Each scene shows the same named points in several views. A view is turned or mirrored, and shifted as a whole, has a little noise and may leave points out.
(in the rows, 128 means zero)

Scene 1
View 1
(106): [173 135 156 129 154 140 113 139 107 148 218 182 113 202 142 157 162 146
 209 139 142 184  94  88 112]
(94): [141 156 172 113 143 144  79 135 122 128 163 144 144 141 125 102 142 149
 199 147 149 174 116  87 142]
(83): [137 140 203 135 147 175  78 132 114 136 161 138 123 165 117 114 155 154
 194 125 127 163 113 110 148]
(87): [156 151 144 132 162 134  87 144 129 159 208 147 118 183 130 138 145 152
 206 145 144 181  98  90 120]
(76): [123 151 206 137 151 179  53 131 125 142 146 111 132 150 103  96 146 161
 187 127 124 157 116 113 161]
(216): [156 155 151 107 142 127  97 137 119 134 189 163 138 159 137 122 144 144
 212 156 157 183 106  77 124]
(50): [148 147 168 133 157 148  84 141 126 151 190 143 121 173 123 125 148 154
 200 140 137 175 105  96 133]
(58): [173 137 152 100 136 129 123 135  99 123 200 203 132 179 151 144 157 137
 212 152 160 186 104  72 112]
(44): [139 147 175 165 178 168  64 147 139 183 201 110 103 196 111 128 150 165
 194 121 115 169  98 117 136]
(92): [123 145 201 177 177 189  44 140 139 183 179  89 102 190  98 119 151 171
 186 108  99 158 102 133 155]
(100): [178 162 100  99 153  90 112 148 130 148 232 178 133 175 155 147 136 141
 222 175 178 201  94  55  98]
(192): [120 175 173 110 139 143  48 133 143 126 138 106 159 108 109  74 126 152
 196 154 153 167 126  91 159]
(180): [163 158 131 106 147 113 100 142 126 142 204 164 136 166 143 129 138 146
 214 164 163 192 102  67 117]
View 2
(180): [124 121  94 136 145 157 114 165 156 135 156 128 115 120 132 130  82 143
 158 114 121  94 130 170 128]
(216): [130 126 109 133 142 157 128 148 157 129 156 127 117 112 128 135  81 135
 156 104 143  95 131 158 126]
(94): [143 132 145 143 145 160 138 121 153 124 152 137 123 108 114 142  87 122
 149 110 164 113 141 140 138]
(192): [158 126 176 166 165 165 133 105 132 117 141 152 126 118 103 153 101 116
 125 137 164 147 155 125 167]
(50): [142 140 123 134 164 157 133 134 177 133 146 147 113 103 125 137 110 126
 170 105 163  80 142 148 121]
(100): [112 114  54 136 143 154  97 195 156 141 160 121 115 124 146 122  78 157
 160 114  96  85 126 192 124]
(83): [151 148 157 128 158 158 152 103 178 122 149 148 115  95 116 145 109 111
 169  95 197  88 145 126 119]
(92): [170 172 158 141 213 162 150  99 207 137 131 190 101  87 121 150 168 102
 191 113 205  69 168 122 122]
(44): [158 160 126 137 203 159 137 124 202 137 136 177 101  96 130 142 157 115
 192 111 177  64 159 141 118]
(106): [128 137  84 112 144 149 131 158 188 139 160 132 109  99 141 126  93 138
 191  81 151  52 125 166  96]
(87): [138 143  98 127 164 155 128 152 186 140 151 144 108 103 136 133 113 128
 184  99 153  66 137 158 111]
(76): [164 150 177 143 172 162 152  92 170 122 140 161 118  97 104 151 121 103
 157 110 201 107 157 113 139]
View 3
(216): [151 132 170 139 169 151 146 125 114 138 146 132 179 168 109  98 173 191
 136 126 130 151 148 104 184]
(92): [141 130  96 196 113 232 119 150 111 165 120  94 148 115  80  99 101 212
  89 155 123 221 153 141 174]
(44): [136 132 123 194 115 216 125 141 103 163 124 114 169 136  80  92 126 207
 102 130 119 205 142 127 172]
(100): [134 131 200 162 151 141 147 110  94 133 152 179 212 209 106  88 208 185
 151  68 117 137 119  72 169]
(106): [143 141 200 186 145 175 140 133 103 164 138 118 204 154  97  77 189 184
 131 112 137 169 137  88 189]
(50): [148 131 149 165 148 180 136 135 111 153 135 116 173 148  97  98 150 197
 123 135 128 176 146 113 181]
(58): [159 140 210 155 177 148 148 130 113 149 147 119 200 158 113  85 202 179
 145 123 145 145 147  89 195]
(192): [158 123  95  99 185 154 144 130 132 115 143 125 129 156 113 129 114 208
 122 168 117 156 169 149 171]
(83): [156 137 139 159 161 188 135 146 123 156 132  86 158 120 101 102 137 196
 113 170 140 181 164 127 189]
(94): [158 132 143 129 175 159 144 132 125 137 140 114 161 150 106 111 145 196
 127 152 129 159 160 123 181]
(87): [142 133 158 170 141 177 138 128 106 152 138 136 182 161  95  92 163 195
 126 114 121 172 138 104 180]
(76): [158 134 109 142 162 191 135 148 130 150 130  90 140 117  98 115 113 205
 107 180 132 186 168 145 182]
View 4
(83): [125 158  88 107  99 107 107 105 119  81 167 114 147 134  96 104 143 117
  92 156 162 103 208 113  79]
(58): [127 123 114 100 104 138 116  77  94 110 203 144 182 128 152 113 132 133
 114 179 164 110 159 158 127]
(92): [123 169  75  98  83  83  72 139  90  78 107 102 142 126  80  97 136 114
  56 166 154  85 216  55  38]
(44): [122 154  87  90  82  97  71 128  72  93 121 115 159 124 108 102 131 123
  65 177 158  85 194  71  60]
(180): [128 121 114 112  95 131 113  84  58 129 169 133 177 121 146 114 123 141
 121 201 131 104 151 131 125]
(106): [119 133 108  81  93 132  90  94  86 105 184 146 190 128 159 111 133 129
  85 181 184 101 164 132 105]
(94): [130 143  96 132 100 115 126  95  90 104 160 112 143 128 101 107 134 132
 130 177 121 108 183 118 104]
(192): [136 148  90 160  98 101 138 103  73 111 134  91 114 125  65 103 127 131
 150 185  72 109 190  99  93]
(216): [127 130 109 114 100 126 117  87  76 116 173 130 167 125 132 110 127 135
 125 186 135 108 163 131 118]
(87): [126 135 101  98  91 117  93 104  64 112 154 131 175 118 136 108 127 133
  91 192 150  99 166 111  94]
(50): [128 141  99 106  92 113 100 103  81 104 155 120 162 125 117 105 131 129
  97 181 146 101 181 106  90]
(100): [124 108 123 100  90 141 104  78  36 142 176 149 200 113 176 114 114 149
 121 213 136 104 123 143 138]
(76): [133 164  80 129  95  92 114 115 107  87 137  93 123 131  66 102 139 117
 106 163 124 101 213  89  67]
View 5
(100): [111  38 182 144 113 114  98 138 176 135 177 225 128 144 168 151 181 150
  73 145  89 103 103 149  66]
(216): [130  77 168 134  98 109 127 140 147 146 159 197 115 148 132 145 165 151
 107 110  69 110 128 137  71]
(94): [139 115 170 123  95  99 158 126 124 158 151 172 100 151 118 141 168 156
 140  82  51 117 139 130  92]
(58): [143  48 154 150  86 117 112 158 162 135 154 202 121 153 117 149 141 150
  94 118  85 107 133 140  42]
(44): [118  78 201 184  96 132 206  97 133 163 183 190  90 165 114 146 179 171
 151  73  61 160 140 137 102]
(180): [124  65 175 136 106 109 117 137 156 143 166 204 117 146 148 146 175 152
  96 123  75 108 120 143  76]
(83): [145 102 165 152  83 113 183 127 123 158 152 171  95 162  90 146 154 161
 150  67  54 139 152 127  79]
(92): [126 100 201 184  90 129 235  88 113 171 176 173  80 172  97 146 181 175
 177  48  47 172 154 131 112]
(50): [130  76 178 156  95 120 164 120 139 155 166 191 104 157 119 143 168 161
 128  88  64 132 138 138  81]
(87): [124  63 188 163 102 122 154 119 150 151 177 205 106 155 132 146 172 161
 116 102  73 130 129 142  80]
(192): [134 156 173  83 106  81 153 120 109 163 141 161  97 142 133 134 188 155
 148  82  38 105 134 123 118]
View 6
(76): [148 103 149 135  79 132 109  62 103 128 143 152  94 162 207 142 122  77
 179 117 136 117 133 123 117]
(50): [137  86 150  97 116 101 110 117  79 110 119 148 110 164 181 125 137  85
 145 126 137 125 124 126 111]
(100): [125  79 171  55 168  64 127 199  75  96  84 135 113 166 149 126 169 118
 101 157 157 121 150 148 103]
(44): [122  84 132 103 115 132 107  85  69  91 131 165  98 159 181 123 140  64
 154 105 132 138  70 120 109]
(106): [135  72 153  59 141  67 104 166  38  99  95 151 143 172 164  94 135  86
 117 128 130 133 126 115 115]
(192): [150 111 160 145  91 136 121  75 145 136 144 137  68 157 203 174 145 104
 175 138 152 105 164 145 110]
(58): [149  80 170  72 131  59 108 169  59 121  95 138 143 169 175 105 129 102
 123 141 135 119 180 119 121]
(180): [135  87 166  80 143  79 124 163  87 109 101 136 107 167 165 131 156 109
 120 145 150 120 155 142 108]
(83): [148  90 149 116  88 110 103  84  81 125 130 152 113 165 200 125 120  75
 169 115 127 124 138 114 121]
(94): [148  97 164 111 105 103 115 112 103 126 121 141 102 164 192 142 136 100
 154 137 144 113 167 133 114]
(92): [127  90 123 124  91 152 101  50  78 101 147 168  91 160 197 133 127  50
 173  96 127 136  61 118 112]

Which points are out of place in each view (at most two, in the order of its rows)? Write none if all are in place.
view 1: none
view 2: (87)
view 3: (100)
view 4: (83)
view 5: (94)
view 6: (106), (192)

Scene 2
View 1
(40): [ 72 155 215 139 112  91  68 124 144 135  91 140 108 147 183 127 130  66
  98 103 162 187 179  91  64]
(138): [ 93 137 157 135 129 124  89 138 136 132  91 129 136 137 153 133 139  78
 106 116 123 181 158 124  82]
(85): [100 153 102 162 182 148 139 168 140  93  82 158 184 138  79 139 155  86
 119 131  52 143 129 114  84]
(60): [ 85 178 103 138 154 142 115 175 114  70  78 145 168 127 104 134 169  53
  93  78  48 196 174  82  87]
(80): [ 94 150 146 129 129 128  85 141 121 117  84 128 134 129 152 133 150  66
  95  97 111 199 174 114  84]
(210): [ 87 146 165 161 159 117 111 146 156 125  93 153 146 151 127 136 136  83
 118 133 109 148 140 106  73]
(108): [146  70 119 167 185 158 142 119 172 189  97 117 162 143 109 148 109 140
 154 234 120  93  66 229  97]
(176): [106 119 175 161 154 124 106 128 164 156  92 136 139 151 138 136 121  99
 124 166 137 137 131 148  83]
(172): [105 119 173 146 133 121  93 120 149 158  96 123 130 140 159 136 121  90
 114 150 145 162 141 149  79]
(219): [106 107 188 137 119 116  77 111 152 174  98 114 115 142 182 133 119  97
 113 152 169 170 147 157  82]
(212): [126  84 134 101 101 149  58 101 116 174  93  65 108 118 207 134 132  90
 101 143 160 218 158 204 109]
(8): [143 106  16 138 186 200 153 167 112 109  78 104 202 111  69 145 159 102
 123 159  24 156 104 197 113]
(194): [116 101 160 158 155 131 111 118 165 167  97 129 142 149 134 143 117 117
 136 188 136 127 110 175  84]
(12): [106 138  88 112 132 158  93 154 102 102  80 106 152 112 138 136 160  61
  93  97  76 214 167 140 103]
(145): [110 119 149 149 150 135 107 137 150 147  93 129 145 143 137 136 129  98
 120 155 125 150 130 154  88]
View 2
(108): [ 83 116 130 102 104 119  80 155  70  68 109 162 129 155 164  87 106  87
 172 147  63 118 100   4 154]
(40): [ 95 181 156 166  91  72  85 103 180 224 146 135 139 174  93 144 197  64
 146 104 187 132 161 171 174]
(219): [ 98 150 137 166  97  69  76 122 151 170 134 138 133 177 123 110 167  68
 157 127 141 134 124 141 154]
(194): [ 88 144 145 122  95  96  79 135 116 126 118 152 137 165 136 109 139  73
 164 125 111 122 123  66 163]
(210): [ 93 170 141 132 101 130 101 111 130 192 135 149 138 144 121 144 179 100
 131 124 162 141 161  93 166]
(138): [103 159 126 160 101 105  97 116 147 199 138 135 131 159 126 121 182  93
 134 139 158 147 140 134 150]
(172): [ 94 152 142 153 100  84  81 123 147 168 132 139 131 170 124 116 162  74
 153 126 137 129 130 118 157]
(60): [115 172  87 168 111 187 131  94 137 246 152 138 123 116 136 135 219 149
  75 159 188 177 158 115 122]
(8): [107 112  50 143 114 211 127 143  69 144 135 150 110 117 197  69 154 163
  94 202  98 175  93  27  92]
(80): [107 162 113 178 106 115 103 110 158 222 151 132 126 156 130 120 196 102
 119 142 175 160 139 148 136]
(85): [ 97 162 101 125 109 195 124 111  99 192 136 150 123 113 148 131 182 144
  98 155 151 162 157  52 138]
(12): [120 134  61 198 107 156 119 120 136 216 156 131 118 143 166  89 197 142
  90 185 153 184 110 131  93]
View 3
(85): [101  81 136 127 110 140  67 116 156 123  90 137 100 120  82 148 134 128
 170 152  64  77 135 160 148]
(219): [148 106 142 198 128 105  96 120 105 143 127 132  75 138 179 139 160 135
 100 126  86 159 163  49 144]
(40): [170  79 144 188 103  96  63 120 139 150  92  97  83 159 202 196 174 106
  95 126 109 168 180  43 117]
(60): [112  78 110 140 118 149  65 126 193 138  48 132 128 151  92 197 170 105
 143 135 108  70 113 129 126]
(210): [138  69 160 146  92 107  53 109 132 126 104 101  75 131 152 165 133 121
 147 152  72 138 183 114 132]
(145): [126  97 150 172 123 113  89 113 107 132 135 137  78 123 142 125 140 142
 134 143  74 136 158  94 154]
(176): [135  93 161 169 114 102  85 110  98 128 141 128  70 120 157 127 135 143
 133 144  61 150 178  96 150]
(212): [136 137 126 239 174 115 145 132  95 158 142 168  87 146 174 110 184 152
  76 101 100 153 126   3 156]
(12): [113 109 108 181 153 147 109 134 161 148  76 163 121 148 106 159 182 124
 118 119 108  86  99  88 147]
(138): [138  92 134 178 123 118  83 121 134 139 101 127  93 142 151 163 162 120
 121 130  95 132 151  73 139]
(108): [101 119 174 166 136 109 119 102  47 121 201 169  46  83 120  37 101 187
 158 156  13 129 169 124 195]
(194): [132 102 168 174 121 103  94 109  82 129 162 138  58 111 155 102 123 156
 138 144  47 146 181  91 163]
(8): [ 56 122 123 145 160 162 121 121 130 125 121 200 113 101  31  79 135 164
 174 140  55  37  85 164 186]
View 4
(85): [177 144 186 142 167 147 179  75 112 118 161 168 128 102 107 126 100 116
 178 164 157 141 122 117 133]
(212): [118 107 135 134 151 142  78 124  38  46 158  55 154 191 162 144 165 191
  87 121  58  93 126 132 126]
(138): [144 133 186 173 161 144 137 106  75  77 160 113 180 144 138 135 131 153
 128 133 108 151 141 131 104]
(194): [107 159 174 144 158  94 103 115 119  65 193 129 156 156 162 106 140 145
 122 124 145 101 154 138 174]
(145): [125 146 179 151 158 117 126 110 102  76 175 128 156 147 146 120 135 145
 133 135 129 124 145 132 144]
(8): [187 118 128  63 152 158 164  66  95 126 153 149  56 123  98 127 101 115
 183 190 140  53  75  97 182]
(40): [123 141 211 219 168 136 124 127  69  52 168 104 229 147 150 134 140 169
 107 107  98 197 168 148  75]
(80): [170 123 195 181 167 166 162  97  63  85 147 115 179 123 115 145 120 150
 144 140 102 176 129 129  77]
(176): [118 154 184 160 158 107 116 114 110  65 184 130 172 148 151 110 138 147
 128 123 141 125 159 139 153]
(172): [132 141 185 170 164 130 124 112  85  67 175 116 180 147 149 123 136 155
 123 127 115 144 148 138 121]
(108): [ 98 165 145  88 146  70  94 112 144  74 205 139 106 157 169  87 140 135
 133 138 176  38 135 128 239]
(210): [143 151 201 178 168 126 150 104 105  82 171 145 176 129 137 121 121 136
 143 135 142 156 154 137 121]
(12): [183 105 161 138 160 182 155  83  43  92 135 107 137 137 109 154 121 153
 145 158  81 137 103 113  93]

Which points are out of place in each view (at most two, in the order of its rows)? Write none if all are in place.
view 1: (219)
view 2: (12)
view 3: (210)
view 4: (80), (172)

Scene 3
View 1
(11): [ 89 158 170 155 128 151 148  93 152 129 140 132 103 140 143 140 130  61
 116 106 191 127 111 112 138]
(191): [ 94 166 161 158 143 158 148 129 167 118 132 143  96 129 138 138 109  79
 111  98 177 133 112 130 123]
(104): [138 146 143 138  92 130 131  72 119 117 142 117 115 160 156 123 131  89
 136  85 178 101 104 146 109]
(201): [ 84 152 177 143 129 148 147 128 139 107 106 147  98 110 123 128 117  81
  97 122 172 148 122 114 118]
(98): [ 77 145 194 128 117 142 146 133 112  94  78 155  97  81 106 115 118  84
  85 150 162 165 133  99 114]
(78): [ 95 159 163 150 136 151 145 147 150 102 108 153  94 112 128 127 105  95
 101 109 164 141 118 134 109]
(6): [ 48 172 182 173 178 176 163 167 194 122 123 159  81 104 122 148  99  61
  87 115 183 157 118 106 138]
(36): [135 151 144 142 101 135 134  83 128 116 141 124 111 157 156 125 126  91
 134  85 178 105 106 147 107]
(34): [106 138 176 124  97 131 138 100  98 100  98 139 108 111 124 113 129  90
 107 127 165 139 125 118 106]
(134): [ 88 159 170 150 137 152 148 138 152 108 113 149  96 113 127 130 109  84
 100 115 170 144 119 123 118]
(235): [181 126 132 108  39 101 114  29  59 101 128 104 133 169 162  99 149 113
 150  85 164  87 108 163  84]
(146): [115 145 162 134 101 134 136  97 114 107 115 134 110 128 136 119 127  90
 115 109 169 125 119 129 110]
(131): [149 131 153 108  61 111 123  77  71  89  95 127 121 128 138  98 135 116
 125 110 155 119 121 146  84]
(71): [111 155 156 144 121 143 139 129 138 104 113 142 100 125 135 122 111  98
 110 103 163 130 116 140 104]
(16): [104 143 172 124 105 134 140 134 106  84  83 150 101  93 114 109 113 106
  97 132 153 152 128 127  96]
(177): [ 71 141 202 122 116 140 147 140 101  87  65 162  97  65  97 112 119  88
  79 161 158 176 139  93 111]
View 2
(16): [136 111 126 122 106 139 164 157  76  99 169 162 171 153 138 117 166 136
 111  99 131 137 149 136  98]
(146): [153 117  92 145 129 131 146 153  83 106 153 151 161 143 142 104 125 174
 126  94 139 123 138 140 124]
(131): [168 135  89 179 130 130 115 173  68  88 134 156 147 147 133 133 166 171
 106 129 176 120 143 129 111]
(235): [190 151  46 222 159 121  83 181  67  86 108 145 134 126 139 127 144 211
 110 137 206 101 133 129 136]
(34): [160 127 109 136 111 140 141 151  81 120 163 159 152 174 123 119 150 162
 117 100 132 129 134 136 115]
(71): [140 106  97 134 127 129 163 153  86 101 159 152 175 128 150  97 122 164
 127  85 129 127 143 140 122]
(134): [126  94 113 108 118 135 182 143  93 110 174 154 181 135 149  89 115 156
 133  72 107 134 144 146 117]
(191): [126  89  97 115 132 128 182 142  95 109 168 149 183 116 157  76  91 172
 141  63 108 127 141 150 130]
(177): [137 113 151  84  81 149 177 144  78 123 191 170 166 194 121 121 173 121
 110  90 102 146 142 135  92]
(98): [139 111 137  95  91 147 172 143  82 121 185 166 163 183 123 114 157 134
 116  87 106 141 141 138 100]
(201): [135 104 114 107 114 137 175 144  91 117 174 155 174 150 142  95 122 156
 131  74 106 133 140 145 116]
View 3
(11): [ 78 112 110 100 100 108 118 153 110  99 134 172 143 132 122 123 120 140
 109 151 145 162  95 109 130]
(6): [112 108  96  97  75  81 124 138 144  80 122 154 183  86 145 168 156 126
 159 169 137 128  50  92 114]
(134): [ 99 113 103 125  90 123 122 146 141 114 124 155 154 132 132 151 121 121
 147 169 152 148  69 101 114]
(235): [ 61 124 127 157 141 201 118 184 107 181 154 185  71 236  93  79  35 143
  86 148 186 200 139 133 140]
(34): [ 68 114 115 155  82 161 115 134 129 129 101 148 131 175 116 130  92  99
 110 165 161 189  93 100 104]
(98): [ 84 108 110 157  62 145 113 121 146 114  84 132 156 148 128 160 117  81
 138 176 154 173  67  88  89]
(78): [109 114 100 131  96 131 126 149 148 124 128 157 146 137 133 153 116 125
 156 172 158 142  66 100 115]
(146): [ 81 116 113 136 102 151 119 155 127 133 129 164 126 168 117 125  93 124
 120 160 163 171  95 110 123]
(104): [ 79 119 113 120 129 151 122 175 115 142 160 184 106 179 111 104  77 151
 106 148 165 168 113 122 141]
(131): [ 74 119 121 172 112 195 119 159 132 169 125 160  99 215 107 114  56 112
 114 164 182 191 108 113 116]
(191): [102 115 102 104 103 112 125 157 135 110 143 170 148 127 130 142 122 140
 143 160 149 140  76 106 126]
(71): [102 117 104 133 105 142 125 159 141 135 136 161 134 152 126 142 100 132
 148 167 163 151  80 106 119]
(36): [ 84 119 112 118 126 148 124 177 118 140 159 183 111 172 114 108  84 154
 116 150 165 161 106 121 140]
(16): [ 96 114 109 166  84 164 119 137 150 142 104 140 140 167 125 151  97  96
 149 180 169 166  72  97  96]
View 4
(36): [104 113  93 101 142  96 169 131  74 137 112 137 129 137  82 187 123  66
  93 124 150 178  92 114  89]
(201): [103 135 111 136 163 145 139 144  81 147 120 143 122 141  87 148 136 128
 124 139 124 150 100 158 140]
(104): [106 116  91  94 141  87 162 132  76 134 111 145 131 142  82 195 123  59
  92 119 146 180  97  99  87]
(131): [ 64 108  98  82 149 144 127 117  85 132 122 172 132 170  61 201 115  46
 101 123 145 149  92  64 128]
(34): [ 87 137 105 103 167 149 113 133  87 144 120 171 130 164  75 172 132 100
 120 131 116 145 109 106 142]
(6): [131 140 115 171 162 136 160 159  74 156 116 117 115 111 105 114 146 174
 131 146 123 154  99 227 136]
(11): [130 143 100 125 156  92 152 150  76 151 108 138 124 131 101 161 138 121
 110 128 119 175 110 154 100]
(146): [ 97 124 102 107 153 126 142 136  81 141 116 151 127 148  80 175 128  88
 109 127 133 159  99 118 120]
(98): [ 89 148 117 125 178 177 103 140  91 153 124 173 125 159  81 147 139 141
 138 142 105 131 112 140 169]
(78): [ 96 115 109 142 154 151 158 139  77 144 123 130 119 132  82 148 130 116
 118 143 143 148  89 169 138]
(191): [119 124 106 141 150 117 167 148  72 147 115 125 121 124  92 151 133 121
 113 136 140 165  92 174 113]
(71): [ 94 112 104 126 148 139 157 136  76 140 121 133 121 137  77 161 125  97
 113 135 148 154  86 146 128]
(177): [ 77 143 121 133 180 200  96 142  92 150 130 170 123 162  76 138 140 148
 143 147 108 119 107 147 188]
(16): [ 72 119 112 121 161 180 128 131  86 142 128 158 123 155  68 157 127 104
 124 141 134 131  93 131 162]
View 5
(131): [125 177 202 168  90 167  86 161 167  79 133  94 113 156 172 170  92 145
 147 128 128 132 181 129 148]
(201): [112 131 184 152 119 101 121 164 165 151 121 129 161 136 143 138 130  79
 146 139 112 135 163 173 123]
(104): [108 161 205 190  90 160  72 149 164 148 159  93 141 149 148 133  94 118
 138 166 132 141 166 115 173]
(177): [124 132 176 118 126  88 154 173 163 111  82 145 150 133 160 160 138  96
 159 100 100 118 177 197  84]
(36): [107 158 201 189  96 152  74 153 166 149 162  97 148 151 145 136  99 104
 135 168 130 146 161 121 170]
(78): [112 134 177 158 122  97 112 169 173 135 144 125 165 142 139 151 131  65
 140 152 110 155 151 172 134]
(235): [120 192 223 200  70 211  54 148 159  97 153  68 104 162 172 155  67 173
 141 146 143 132 185  86 180]
(71): [112 143 186 168 112 115  99 166 173 130 150 115 155 146 145 150 120  79
 139 153 117 152 157 157 142]
(11): [101 135 196 173 108 119 103 152 158 200 133 122 173 134 134 111 117  88
 145 161 123 130 164 146 146]
(6): [ 99 105 168 148 136  59 130 169 169 198 134 151 200 128 122 121 149  28
 141 164 103 150 143 196 119]
(134): [108 130 180 156 121  96 116 166 170 151 137 128 169 140 138 139 132  67
 142 149 110 149 155 172 129]
(34): [120 153 194 152 106 134 118 159 158 125 106 118 137 142 160 147 111 124
 155 123 118 117 181 154 120]

Which points are out of place in each view (at most two, in the order of its rows)? Write none if all are in place.
view 1: (34)
view 2: (71)
view 3: none
view 4: (98)
view 5: none
